A landscape with many peaks, sampled at points; each row gives a point and its height.
A climber steps from a point to whichever of its 2 nearest points has the largest rise for the distance, and stops where none of them is higher. Distance is the straight distance between rows; heights are no part of it.
bese: [ -4  53  -7 -12 -22  17  36  -1  -7   9 -34  22  22  -3  10 -35  40  48
   0  24 -41 -24 -33  -3  -6  -1 -14  35  13  -6  45   9 -19  10 -23  33
   5  -6 -14 -19  -8]  h=542
Bivad: [ -1   3 -52  -1 -20   2 -12  16 -11  -3 -35  47  37  -1  18 -52  29  10
   6 -15   1  20 -47  10  -5   6 -49  39 -33   5 -21 -20  34  26  -9  14
  47 -30  -9  18  -3]  h=235
Nuko: [  6  14  -5   2  21 -63  13  19 -28  -6   9  30 -15  15   6 -36  50   1
  23  14   2 -25 -52   5  20 -26  20  56 -17  14   6   6  -7  33 -15  -6
  29  -1 -23  -7  -6]  h=443
lela: [ 19   6  31 -23  -8 -35   4  11 -32 -31  18   3  -6 -20 -47   5   8  10
  23   6  25  -7   5   2   3 -33   6   1 -11  -8  -7  13 -31 -44  12 -12
 -49 -64 -38  11 -22]  h=333
Sopib: [-46  -9  18   0  26   9   4 -18 -60 -20   5  -6 -49 -23 -20 -19   8  -2
  55  20  13 -63   0 -17  49   0  17  -2   9  24 -14 -11  -1  21  -7  17
 -10  41 -25  -4 -17]  h=43
ladab: [ 39  -1  -5 -14  15  45  45  -1  40 -17 -12 -16  29 -14   8  35 -28 -23
 -39   6  19  16  28   3 -21 -17   3   8 -16 -19  -9 -19   0  15   1 -27
  -2  17   0   6  -7]  h=275
Vepo: [-22 -26  35 -18 -19 -34  28  -1 -15 -12  24 -47 -13   2 -46  15 -18  -8
  15 -22  32   2  -7 -14 -10   8  23 -57 -18 -21   7   7  -4 -41  22  21
   5 -28  14  35 -18]  h=264
bobem: [ 47  11   9  -3 -19  26 -16  10  17  23  22  28  22   3  27   2 -16 -15
 -36 -27  -6  -9  24  18 -11  20  30   2  14 -27   1 -24  -4 -20 -13  16
  -6 -35   6 -14   4]  h=371
sadof: [-33 -16  -3 -19   6 -14 -14 -12 -23  26  -1   9  -7  34 -18  -5 -13  -3
  12  -6 -26  -1 -15   7  -2 -22  -3 -18  22  -2  44   3  38 -37 -10  10
  49  37  40   7  -2]  h=449
Tof: [  7   4   0 -30 -11  59  47  -3 -28 -11 -20  21   9   6 -17 -55   1   4
 -31   5  38  15  14   7   3 -45 -44  22  -9 -21 -26  18  12  37 -22  21
  25  25  -3  30 -11]  h=271
Bem: [  0 -33   2  14  47 -20 -13  -6  30   5  60 -22 -31  36 -18  14 -17 -10
 -12 -39  21  36  20   3  -3 -37  44 -10  -1 -14 -12 -30  23 -37  40   9
 -19  36  48  -7  23]  h=665
zukuv: [-20   0  -3 -34  -5 -36 -20 -14 -50  28 -13   8 -37  23 -12 -18  19 -27
  26   9 -34   6 -32  -2  13 -18  13 -52  26 -27  31  16  34 -35  -8  10
  26  -5  28  26 -37]  h=482
Rirun: [ 10   0  13 -13 -29  37 -21 -21  24  17 -49 -33  12  -4 -14  -2 -27  -4
 -19  14  16  20  19  42 -29  18 -21  11   3  10 -41   0  -3  13 -16  10
  29  21   7  -2   0]  h=143
fiter: [ 51  -1  36 -22  17 -16  24  -3 -60 -24  32 -17   7 -18 -36   8   6  -9
  14  31  11 -30  22 -11  23 -48  19  15 -13 -13  -1  38 -37 -26  -6 -23
 -38 -14 -29   2 -25]  h=355
zegab: [-27  18  25  33   6  -3  17 -29 -32  16 -15 -41 -31 -16   2  10   0  -4
  19  -1   1 -45 -24 -22  24   9  11  -8  15  20  -2 -13 -14  23  26  11
 -20   1   8 -39  13]  h=711
gilun: [ 20  16   1 -14 -17  13  41  -9  34  27 -19 -38  42  17   9   4 -24  15
 -19   8 -26  20   5  -4 -30 -10  11  -6   6   8  53   3  -2 -26 -10  18
  15   5  27 -12 -14]  h=311
Gez: [-16  32 -19  34  41  33   3 -15 -50  -2 -13  27   8 -15 -25 -27  10  -9
  29  44 -15 -27 -19  -9  27  -6 -41  26  18  17 -25  -4   4  34 -11   8
  27  22  -7  16  -9]  h=71
lat: [-38  33 -18  -2 -16  -3   5 -16  -4  16 -31  26  21  13  49 -13   1  -6
   4 -16  -7  -5 -51  15  13  56   4  -1  -2  25 -12 -13  30   8 -27   6
  15 -16  -7  21  16]  h=514
Dete: [-22  14 -12   9  19   8  15 -40  -4 -17 -16   9 -21 -24  -3  15 -18 -15
  18  12 -28  -6 -14  13  37  18  -6 -26   3  36 -45 -25  15  27  -3 -19
  25   6 -11  21  19]  h=572
Zere: [-27 -22  13  28  31  -1 -13  -4  14  29 -11 -45   4  18   5   1   3 -34
  11 -21  28  36  -2  -9  -1  -4  21 -11  -9  29   0 -26  39 -15  38  -5
   6  58  39   1   0]  h=623
neni: [ 39 -17 -30  -7 -35  -5  25   0  12  -7 -12  -1  21   4  27  -8   3   2
 -12  15  56  30  11  25  -8 -41 -30  43 -49 -25 -25  49 -24  51 -12 -32
 -18 -11  11  13  -9]  h=242
Rokuz: [-52   3 -18   9 -16   0  36 -42  41  23  -8 -16  14  40  30 -40 -16  11
 -10 -15 -33  14 -14   5 -16  61   9 -51   1  26  34  -9  -8  10 -24  59
  16   7  32  18  21]  h=301
maz: [ 21  24 -10   8   0 -11 -14   4 -11  28   0  28 -16  21 -25 -14  15  12
  -7 -13 -64  -8  -3  10   6 -20 -33 -17  40  14  31  14  -5 -15  -9 -20
   9  -8  12 -11  18]  h=383
rovan: [-71 -20 -40  48  12 -45  20 -23  50  11  -2 -47   8  44  24 -33 -14   9
  19  -2 -47  37 -34   0 -42  13  12 -38  -9  -9  32 -18  18   0   2  63
  17  28  37 -17  31]  h=238
gofo: [  3  31  25   3  -4 -17 -27  22 -41  -1 -22  13 -10  -3  -9 -13 -12   0
  29 -13  31 -28 -32 -19  21   8   3  -3  28  -4 -26 -17  14  -1   1  13
   4   6  22   3   3]  h=567
Ruzu: [ 25   0  14  15 -20   4 -51   4  24   7 -32 -13   4 -23  -3  16  -9  -6
 -10   1   8  17  15  22 -11  44 -14  28   7  17 -28   7  -7  16   6 -19
  -6 -16 -15  -5  10]  h=173
nin: [-12  15   6  -4  10   6 -63  13 -23  -8  16   2  -9  -1  26  17 -19  27
 -46 -70   3 -12  -3 -42  13  33  16  -4  18   5   5 -14  -3 -27  -2   4
 -43   6 -31 -39  13]  h=494
pevu: [ -6 -14  11  10   2  -3  54  21   9  -8  14  -2  12 -24  -4  24   3  33
  10  19 -50 -22   1  -5 -10  -9 -24 -11  -6 -17  48  30  -1  -4  27 -32
  -3 -10   8 -12   4]  h=687
rumav: [  1  17 -32  51   9  26  37 -13 -19   5 -10  12   4  -5 -15 -40   2   2
  49  56   8   4 -12  -2  27 -12 -40  19  -5  19 -46  14 -18  44   5   8
  16 -18   3 -16   1]  h=81
Tizi: [ 18  28   3 -21   0  18   7  -6   3  28 -30 -14  29  10 -12  -6 -12  12
  -2 -15 -50  -8  15  14   0 -19 -22   4  11  25  11 -15   6 -20 -11 -10
  34  16   4 -20   9]  h=345
nam: [-19 -27  -8 -18   2 -42  -4  -7  41   8  54 -30 -47  25 -44  42 -15   8
 -20 -10   3  14  -6 -12 -24  -5  44 -34  13 -21  12  12  -7 -33  16  26
  16  20  50  13  18]  h=170
Budi: [ 28  -2  38  -4 -11  -8  15   7  53  15   0 -12   9  14  17 -28  -6  -1
 -29 -58  -5  -4  45 -23 -17  34  42 -24   8  10  23   9 -17 -27  -9  17
 -44 -14   9  22  33]  h=268
Degal: [ -1 -26  18   1  26 -15   8  -5  -4   9  41  -9   2  36 -15  13  20 -22
  17  -7  22  12  21  -3   3 -57  63   4   3   7  10 -26  30 -58  31  13
 -10  32  21 -19 -17]  h=605
mer: [-18  28  -6  -6   9 -31 -21   5 -40   9 -39  26 -25  19  45  -8  24 -20
  18   5 -25  -3 -57  19  34  27  -1  -1   2  11 -42  -9  33   5 -18 -17
   2   2 -13  17   5]  h=457
Roned: [  6 -26 -34 -11 -11  17  27  -3  45   0  38   3  23   1  13  28 -12  -7
 -13 -14   5  -3  40  -3 -45  -3  25 -28   3 -30  44   0  -4 -16 -18  -3
  17 -26  12 -17   8]  h=481
zepe: [-33  14  -7  14 -24 -44  11  11  -9   4 -13  27 -14  27  20 -33  51  10
  38  31   3  -8 -64  11  19   6  25  27   1   9  19   5  -2  14  -7  24
   3 -42 -14 -17 -20]  h=473
pelan: [-11 -20 -10  11  33  12 -19 -21   1   8 -23 -12  15  15 -17   7  19 -36
  -4 -31 -28  47  -4   6 -20  -9  -9  -8 -10  10   9 -47  47 -11  23 -32
  36  55  15   3  -5]  h=530
dur: [ 48  15  43  -9  -5  40 -31   4 -14 -20 -21 -20  38  -7  11  20 -33 -27
 -36  -8  -1   8  27   8   6  13  20  28 -18 -34 -32  -4  10 -15   2 -34
 -26  -4 -26 -10 -12]  h=322
Fofeb: [-21  30   5 -33 -11  15 -12 -12 -16 -15 -29 -14  14 -25  -5  18 -23   8
  -9 -22  -1  -7 -26 -19  21  37  26  34  -3  26 -35  -9  43   5 -30  -3
  31   8 -39   4 -10]  h=627
gelo: [ 31   1   5  16  27  18  -8  11  39 -13  11  18   7 -22  -6  40 -16  -6
 -36  34  -3   7  27   7 -23  12 -39  44  15 -41 -44  18 -25  26   0 -46
 -34 -18 -20  18  15]  h=230
fedat: [ 44 -16  -5   7   4  21  17   0  41   4  43  -6  12   1  33  36 -38  -8
 -12 -18   6 -14  49  -4 -12  18  40 -18  -2 -31 -14  -4  -6 -14   1  -1
 -20 -41  29 -17  -6]  h=432
zat: [ 30  23   0  29  11  -8  17   6 -28  33   4   9  -9   1 -37 -10  13  -4
  22  37 -26  -2 -12  -2   7 -28 -29  12  32  15  11  26 -30  10  -1 -18
  15 -17   3 -10 -10]  h=352
pepad: [  8  34  26   2 -10   3 -75  30 -21 -15 -12 -13 -14   9  16  -9   5  16
 -36 -49   5 -13 -19 -36  -1  46  -4  40  12   5 -19  -5 -20   5   5  15
 -44 -12 -60 -30  -8]  h=427
mafo: [  2 -11  10  28  21   1 -37   1  -7  46  24  28 -30 -11  21  19  21 -19
 -22  -6 -43 -10   2   3   6 -10   9 -16  17 -29  20 -11 -19 -25  18 -12
 -25  -4  19 -26  25]  h=498
Zam: [-14  -6 -30  -6  30 -34 -46   4  11  -1  10   2 -61   9   3  14   2 -13
 -17 -35 -22  38  -1 -14  28 -31  31 -50  -5  -4  24 -11  31 -26  34   3
 -16  41  30   1  14]  h=659
nif: [ -3   0   8  15 -30 -46  13  11  -6 -18   2  -3 -20 -31 -28  -3  32  -5
  57  13  46 -11 -21 -10  -4 -15  -5  -4 -10 -15  -4  17 -28  -2  11 -12
 -21 -62 -16   7  -6]  h=310
kapaf: [ 19   3   9  40  21 -45 -32  58 -11   2  12   9 -29  -5   2 -17   3  -7
  25  -7  18   7 -17 -22  17  -7 -29   9  -4  22 -30  -5 -30   0   7 -24
 -32 -14 -33  -9  -1]  h=224
kadu: [ 34   0  28  12   9  18 -40   8  28  13  13  20   8  -1  28 -15  19  -1
 -41 -47 -16 -15  30  -8  -7  49  29  -8  13  -1   6 -18 -20 -11   3   9
 -62 -26  -4   6  22]  h=312
fata: [-18 -27  24 -15   0 -22  56  -7  19 -32  33 -61  -6   3 -83  20  -7 -16
  26  18  29  26  13   6 -22 -22  40 -24 -13 -28   3   6  -7  -7  19  17
  16  15  16  24 -20]  h=245
Faba: [  7   2  -3 -18  22  18 -27 -15 -42  -4  17  37 -16  18 -23  21  -8  -7
  -3   5  -3 -18  15 -16  15 -20  16   6  37  11   9   7  33 -14 -10  -5
  29  45  30  -3  -9]  h=424
tiri: [ 16  12   5  24 -11 -18 -36  29  14  32  -7  47 -23  13  10  -3  28 -10
 -26 -24 -41  26 -11   1   3  21 -14 -12  23  11   5   2 -13  -2   4 -23
 -20 -16   5   7  28]  h=431
meki: [ -1  -4 -15 -24  -1   1  60  -1 -21 -36   3  -7   4 -15 -10   3 -16  42
   9  23 -54 -22   1   8  -2 -30  -5 -14   0  24  51  35  22  12 -14  -6
  19  -6   1  -8  -9]  h=661
dinu: [ 28  16 -27 -18   4  34  47   6  -8 -42 -13  12  14 -22  -4   6 -10  27
 -25  14 -36 -10  10  27  -4 -24 -33  -4 -22  27   7 -15  18  32 -12   4
  34  18  -8  -9  -2]  h=630
muro: [ -4 -19  19  -2 -34 -23   0  18  20 -22  19  30   3 -13  -3  25  43  34
   5   7  -9  -8  10  -5 -28  23  24  -5  11 -22  34  51 -17 -32   7 -18
 -43 -50  13  -2  17]  h=138
Megi: [-14  -4 -29  12  -5  29  19 -28  57  -3 -39 -16  26  -1  16 -21   4  15
 -12 -15 -53  30  -8   0 -41  70   3 -43 -10  43  16 -31  15   9   4  20
  25  14  25  20  21]  h=354
zoze: [ 19 -12   5   9  -9  10 -42  22   2 -12 -18   8   8 -31  10 -22   7 -12
  -5  11  42  15   7  20  13   8 -16  65 -22  18 -50   2 -20  30   7 -13
  -9  -5 -43  -2 -14]  h=200
gumip: [-21   6 -15 -41 -26  24 -20   8  23  -6   6   6  16  11  31  24 -18  -4
 -27 -20  12  -6  31 -10   7  16  37  15   4   7   9 -21  27  -9 -23  29
  27  15 -29 -11 -12]  h=437
gava: [ -3  25  11 -26 -25 -30 -35   9 -27   6   0  26 -22  14 -19 -15  28   3
  25 -12  -6 -17 -29 -15  26  -1  21 -14  37 -13  28  -1   1 -30 -11  23
   5  -3  16  -7 -11]  h=520
Tudo: [ 10 -17 -21   0  -3  40  14  -6  20   1 -35 -14  37 -10  19   0 -10  14
   2  -8   6 -16   3   5 -43  15 -54 -10  -8  18  26 -35   9  20  -7  17
  27 -13  12  -6  11]  h=363
fakam: [-14 -49   0 -10  30  22  30 -13  -3  27  23   9  13   8 -15  -3  32 -26
  35  13  12  20  32   5   3 -41  33 -26  -2  -5  23 -16   8 -47  13 -18
  20  32  22  20  -8]  h=658
vir: [  1 -35 -24   6   6 -21 -29 -27  51  20  64 -31 -18  33 -12  27 -18  15
 -33 -45   9   2  22 -12 -32   8  50 -28   2 -43  18  16 -17 -36  18  26
 -19 -11  63 -21  34]  h=188
repa: [-24  17 -11   4  10  -9 -65  -3  -8   7 -16  11 -27  -9  30  14  22  -5
 -51 -59 -21  24  -1 -31  22  21  32 -28   1   4  22 -11  17 -21  20  -5
 -22  22  10 -14  27]  h=574
Kisik: [ -9 -21  -2  24 -53  -7   5 -12  13  12 -12 -41  10  28  15  -1   2  -6
  37  26  28 -26   3  14 -24  32  -2 -15 -20  10   9  48   4  17  10  37
  -2 -55  16   9   3]  h=291
fug: [-36  18 -25  -5  28   8 -23 -33 -23  -4 -36   1 -25   4  25 -26 -10 -37
  42   9 -55 -12 -28   4  37   5  28 -35   7 -12 -29 -54  52  12  17  18
  13  33  25  -6  -6]  h=399
Vipaz: [ -7  14  32  11  -8 -16 -10 -17  -6   3 -19 -45 -26   4  -9  15 -32  11
   4 -27  44 -14 -14 -16  -1  -1   7 -23  26   4  10  -5   5  -7  13  21
 -25   7  38  -8  12]  h=636
pebuv: [ 26   3  23 -14  20  32  -6  14 -38 -24   0  22  -3 -18 -18 -16  10  -4
   8  36  22 -14  32  23  42 -16  -2  31   9   7 -24  16 -22  46  -9  -9
  -8  40 -20   5 -21]  h=148
Sudi: [ 39 -10  34  -7  38   7  12   8 -52  -6  46 -32 -15 -12 -11  33 -27   4
  -6  19 -10 -12  22 -18  22 -34  40  -4   4 -11   9  24 -29 -12   7 -25
 -45  20   2 -33 -26]  h=376
Zov: [-23  37 -13 -22   3   9 -51   3 -31 -11 -11  32 -15  -6 -26  20  10   6
 -19 -17 -36 -28 -14 -17  17  19  -2  31  36   9 -17   1  28   9 -13 -10
  33  24 -39  -8   1]  h=576
lupad: [  8  -3   2   8  49  22 -17 -10 -42  -1  61  21  -3   6 -12  26  -9 -16
 -23  10 -26 -30  36  -9  27 -25  21   6  19   1   2   0 -12  -6  -9 -18
  -3  34  -9 -18 -12]  h=402
Teki: [-16  -7 -14 -27 -19  41   1  11 -30  -4 -13  39  13   6 -11 -31  15   1
   8  -9  34   2 -19  23  -2  -7 -41  37 -15  -6 -30 -17  22  34 -16  27
  53  11  -5  24 -10]  h=258
rosen: [ 31  29 -32 -16 -30  11  39  12  -7  -9 -12  27  11 -27  16 -31  10  37
 -20  30 -20   0 -17  22  -6 -41 -34  41 -20  -6  27  27 -24  25 -28  19
 -12 -20 -26 -13  -6]  h=568
Todig: [ -1 -10 -35  15 -51 -32  41 -14  14   4  -5 -21  19   1  28 -29  11  14
  33  25  28   0 -13  22  -4   4  -5  25 -45  10 -22  63   2  29   4  17
  -8 -68   2   3  12]  h=273
lim: [ 36  14  40 -19  24  17 -25  31 -49 -51  -2  19   2   8   0 -22   1  14
   6   0  73  -3   5 -17   9 -13 -13  43 -10  -8 -57  -5 -24   8 -27  -6
 -32  24 -43 -15 -20]  h=122
nufu: [  9   9  45  -7   6  33 -80   0 -29 -13 -10 -14  25  -8   0  26  -8   4
 -41 -41  -9 -17  -7 -15   0  35  16  57   5 -23 -28   2  14 -15  15 -14
 -23  -4 -35 -21 -17]  h=370
badu: [-32  11 -23  32  36   0 -46 -25 -42   5 -23  31 -27  -8  -5 -17   8 -18
  44  32 -25 -22  -5 -14  42 -14 -45 -19  34  -3  13  -1   6  15   7 -20
   9  35  17  10  -9]  h=61
Kur: [ -3 -13 -24  22  25  17   7  -9  27   8 -33 -26  34  -6   1  20   2   0
  -1 -31 -43  21 -12   1 -40  20 -32 -35  -9  26  26 -51  18   2  13 -23
  37  15  15 -11  12]  h=436
tagi: [-36  -3 -10  26 -24  21  -5 -21  -2  32 -26 -18  29  31  30  -6 -11  -8
  20  11  12 -23  -7   9 -20  37 -33 -19   4  17  12   5  19  16  12  34
  24 -17  25  -1   2]  h=319
bemop: [ 24 -34   4 -29 -36 -47   0  28  49 -16  23   4   0  15 -14  36  25  26
  23  13  36 -10   4 -10 -24  42   8  -2  -5 -25  10  43 -18 -18  19 -21
 -46 -66  -4  23 -16]  h=130
repit: [-18 -20  16 -27 -33  -7  33  -9 -23   0   6 -29  13 -20 -31  -8   8 -13
  31  -3  69   8 -14  -7   4  -9   0 -16 -22 -11  -9  22 -24 -16   1  13
 -12 -47  -5  46 -19]  h=288
fabup: [ 28  17 -39  -9 -47  15  53  -8  15 -12  -9   8   7 -35  19  -3  -9  12
  -6  29  -6  -4  -6  32   7 -14 -22  11 -29  11 -27  10   4  42  -3  19
   6 -12   7  15  13]  h=597
Gefak: [-23   5 -21  -7   5  20 -16  11  32 -27  11  39  28  -4  23   6  10  -1
 -34 -47 -18  15  17  -6 -10  14  28 -11  21  -6  48 -47  36  -6  -7  -7
  18  21 -14 -22   2]  h=478
bog: [ 28   8  27  13  10 -24 -46  51 -13  -2  36  24 -23  -9  20 -30  -5  34
  -7  -7   4 -15  -5 -15   7  -1  -5  20  -2 -10  -6  -5 -33 -30   0  20
 -67 -20 -38 -31  -5]  h=183
mopul: [ -4   2   1  24 -20 -30   5   8  10  -3 -10  41 -34 -13  -3   3  34  21
  26  28 -33   0 -23 -12 -10  15   7 -37  26  -5  29  31   6 -20   6 -11
 -19 -21  33  20  24]  h=147
poku: [ -9 -18  -5  -2  33  55  -2 -25 -12  -7 -19  -1  40 -56 -31   0 -18  17
 -22  29 -23  28   5   3   7 -12 -59  25  -8  25 -13 -20   7   2   0 -21
  29  26 -41  12 -18]  h=128
taz: [ 23   9  -5 -19  41  67  -9 -16 -44 -28 -19  12  18 -31 -37 -30 -15   8
 -15  41 -23  -3  26   8  21 -17 -38  41   9   2 -15  13  -7  46 -23 -22
  10  49 -31  11 -24]  h=141
Pipab: [-34 -10  14  -5 -29 -29  12  -9  31  -8  18   4 -28   6 -17  24  13  15
  -8  -4 -14  19 -16 -10  -9   7  42 -57  18  -8  49  16   5 -31  20  18
   1  -4  44  19  11]  h=158
vovu: [ 21   7   9 -27 -14   2  58  -6  25   7  -3 -34   7   2 -15  28 -31  -3
   1  16   8   1  10   1  -5 -29   7  -6  -3 -14  18  21  -1  -8   4 -10
  11   7  24  16  -7]  h=292
dage: [ 28   8  13   4  26  28   7 -19  34 -18   9   7  17 -29 -19  46 -20 -21
 -40  -5 -13   4  17  -1 -29  11   2   0  20 -35 -23 -37 -16   9  -7 -43
  -1 -14  -9  -4  12]  h=251
vosak: [-18  14  27  27  20 -10  15  24 -10  -7  24  13   6 -18   0  20   8   4
 -15  33 -29 -44  22  -1   5 -27 -40   6   2  -9  10  28 -13  -2  14 -27
  -5  13 -17  -4  30]  h=719
Zug: [ 24 -19  24 -27 -31 -20  19  14  57  12  34 -49   5  22  -2  -4 -29  10
 -24 -30  -6   2  38  -4 -28  21  56 -26 -15 -33  22  22 -20 -36  -9  20
 -27 -31   9   7   6]  h=236
tul: [-40 -23   2  13  15  -1  -8 -29 -17   0   1  -5 -46 -22 -14   2  -2 -10
  50  25 -13 -23   3   5  38 -27  10 -28  19  16  22 -28  14   3  21  -2
   2  36  21  -8  -7]  h=51
bag: [ 14 -25   3  23  31 -51  13  32 -19 -15  27   0 -12  15  -1 -21  22  11
  29   1  75  26 -13 -34   5 -25 -19   8 -32  26 -26   4 -45  -1   0 -28
 -17 -22 -44  -9 -26]  h=269
vap: [-30  35 -20   1  -2   8  14 -26 -21  -6 -16  18  11 -35  15   1 -11  -5
   4   4  16  -9 -40   4  40  22   1  23  -7  18 -59 -18  24  33 -13   3
   9 -14 -39  23   8]  h=573
mubu: [-43   8  -7  -7  -7 -17 -15 -23 -33  13 -38 -12 -28  25  38  -9  12 -42
  36  16 -11   8 -25  -1  16  -3   4 -55  -2 -24 -13  -8  28 -10   0  16
  25  22  37   6   0]  h=442
Fune: [ 17  13 -30  28  18  22  19  12 -13  -9 -18  23  10  -9  -6 -23  -8  11
  -5  46  18  32 -24  -2  -8  -9 -60  52 -10  22 -25   2 -13  51 -13   6
  37 -13 -26 -13 -26]  h=93
demif: [-17  21  -3   9 -48 -10  10   5  23  26 -23  32   2  25  17 -32  36  13
   3  13  -5  -6 -14   5 -16  19  -7   7  20  15  47  16   5  -9 -13  27
  -3 -37  -3   4  -3]  h=508
Sano: [ 29 -10 -33 -15   9  31  22   6  55   8  -4   4  19 -11  15  27 -12  27
 -31  26 -14   0  31   7 -35 -12 -58  24   6 -19  -3   9 -38  11  -8 -36
 -23 -31 -21  -6   9]  h=216
baru: [ -1   2  16 -16 -33   4 -39  18  -1 -25   3  11  -8   9   2  25 -17  -3
 -28   2  34  -1  41   3  14   5  16  -6  -5  22 -42  -6  18 -20   1  13
   5  10  -9  -2   3]  h=404
rasav: [ 40  34  20  11  33 -32 -45  46 -16 -41  14  -2   7  -4   0 -20  -5   6
 -10  25  43   3  -9 -11  -7 -21  -3  47 -27 -15 -41 -13 -50  19 -17 -16
 -39  10 -61 -26 -23]  h=139
pom: [ -2  37 -11  21  10 -50 -30  17 -15  -5 -28  27   3   7  15 -19  46  -8
  17   9  -4   2 -45   8  23  24   9  44 -18  39 -41 -14  -6  22  -9 -11
  14  -7 -39   6  -1]  h=407
Sok: [-48  -8  22   5  -5 -15  -1 -18 -44  22 -30 -22 -31  19   3 -16  34 -25
  63  -2  25 -14  -6  10  25  -6 -13 -38  -2  -1 -24   0  -1 -10 -12 -13
   3  13  11   8  14]  h=409
resan: [ -1  -7  36  -9 -10   9   1  -5 -15  26  -2 -11   5   5 -11  -1  10 -20
  26 -12  15 -15  29  12  20 -23  -6  -4  11   6  -2  -1 -15 -13  -5 -22
   8  15   4 -19   2]  h=379
fufuv: [  1 -21 -19 -10 -13  17  15  15  54 -12   7  19  14  -9  14  24  -9   8
 -28 -29 -12  15  18   0 -28  34   7 -48   8   6  48 -30   2  18 -10   4
  24   8  14   5  20]  h=525
pada: [ 21 -21 -36  23   1  -8   0   4  32 -14 -21  -5  18 -15  23 -26   7  -6
 -23  10  46  41   4  11 -11  -8 -23  77 -52  23 -35  16  -1  63   8 -23
  13 -16 -21   6 -11]  h=223
Tef: [ 12 -31 -10 -13 -15 -22  -3   9  79  -5  47 -58  -6  42   0  39 -32   3
 -38 -37  -1   9  46  -7 -36  28  40 -14  -5 -35  13  15  -2   0  14  18
  -2  20  37 -17  19]  h=210
zis: [ 42  -2   9 -11 -12 -17  12   9 -12 -17  24 -12 -23   9  -9   8  -3  26
  41   9  60  14  -3 -18 -20  -9 -29  -1 -11   5 -18   3 -55 -35   6  -9
 -55 -34 -46  -4 -26]  h=306
dedi: [  7  -8  10 -30 -26  21  65  -4 -34 -14   3  -6  23  16 -20  -7 -17   1
  -4  22  44  10  16  14   2 -48  -8   0 -24 -31  -1  43   4  -5 -13  10
  24   7  11  28 -17]  h=281
fovik: [-31 -58  14  -6  21   7  30  -6  10  56  12 -37   6  11   7  22   7 -22
  25   7  16  26  -3  -2 -24  -4  12 -20 -12  15  21  -6   5 -19  12  -5
  24  20  38  24  -7]  h=725
Bogaf: [-27  28   2  24  -6  -2  -6 -15   1  -7 -23 -12 -20 -31  14  25  -7  -3
 -11 -21 -20 -11  -9 -13  14  33   4 -29  14  26   2 -19  -2  25   8  -9
  -2   7 -16  -9  15]  h=635
supu: [-72 -28  -6  16  -9 -47  41 -38  46  23   1 -50  17  34  16   0 -17  -5
  11   3 -20  -1 -16  10 -35  26  15 -39 -15  -6  52   2   4 -12   3  48
  12   2  14  24  10]  h=266
tumud: [ 13   3  -8 -15 -37   9  33  14  33 -22  -1  36   4 -33  38   2   3  10
 -12   2   6 -11   9  22 -10  14   6  -5  -3   4  38  -2  -8  24  -9   8
   4  -3   5   4  16]  h=566
Mur: [ 17 -23 -24 -21 -58 -23  36   1  33  12   3 -46  11   2  15  -2 -18   4
   4   4  50   3  16  17  -4  10 -36  16 -45  -8 -33  61 -18  31  -8   6
  -2 -23   8  45   9]  h=257
luno: [ 20  24  28 -10  15 -22 -43  48 -33  -8  31  21  -3 -16 -10 -26   0   2
  -5  28  -1 -36   6  12  31 -24 -12  36  -7 -11 -19   2 -22  10  -3   5
 -34  21 -47  -4  -5]  h=160
voze: [  3  -7   0   8   9  41  -1   3   6  10  30  33  10  -8   8   5 -22   7
 -15  13  -8 -15  38  16  -1 -22 -37  21  21 -47   7  -8 -19  -5  -6 -15
 -16 -31 -12 -32   4]  h=199
nur: [-11 -44  15  -1  57  -5 -28   3   7   2  27  10 -46  19 -14   0 -15 -42
  -5 -34   4  38  13   4  13 -31  24 -27   7 -11 -16 -32  40 -22  14 -15
   4  57  22  25   7]  h=764
soko: [  0 -27  -4  15  23  -3 -18   5  30  27  33   2  -9  13  13  24  -2 -15
 -16 -43 -24  15  15  12 -16 -15  40  -4   3  -2  16 -34  22 -26  15 -21
  -8  13  34 -29  22]  h=577
rukor: [ 14  15 -27  13   0  48   3  -9   6   8 -32   1  38 -34  -1   9 -22   7
 -17  31   1  35  -9   4  -1  22 -58  14 -11  26 -31   7  -2  18   1 -14
  23 -20 -21  19 -23]  h=110

For each start below, name the point where the climber stops.
zoze: fovik
dage: nur
Tof: nur
fata: nur

Call two points neighbours if one is among the 2 nearest of the other. Go from one point of each pair to the other, from neighbour to neighbour, staying as high as possible. Name the lowest point that can't be avoided.
zegab and vosak: pom
fovik and nur: Degal
zegab and Fofeb: Dete
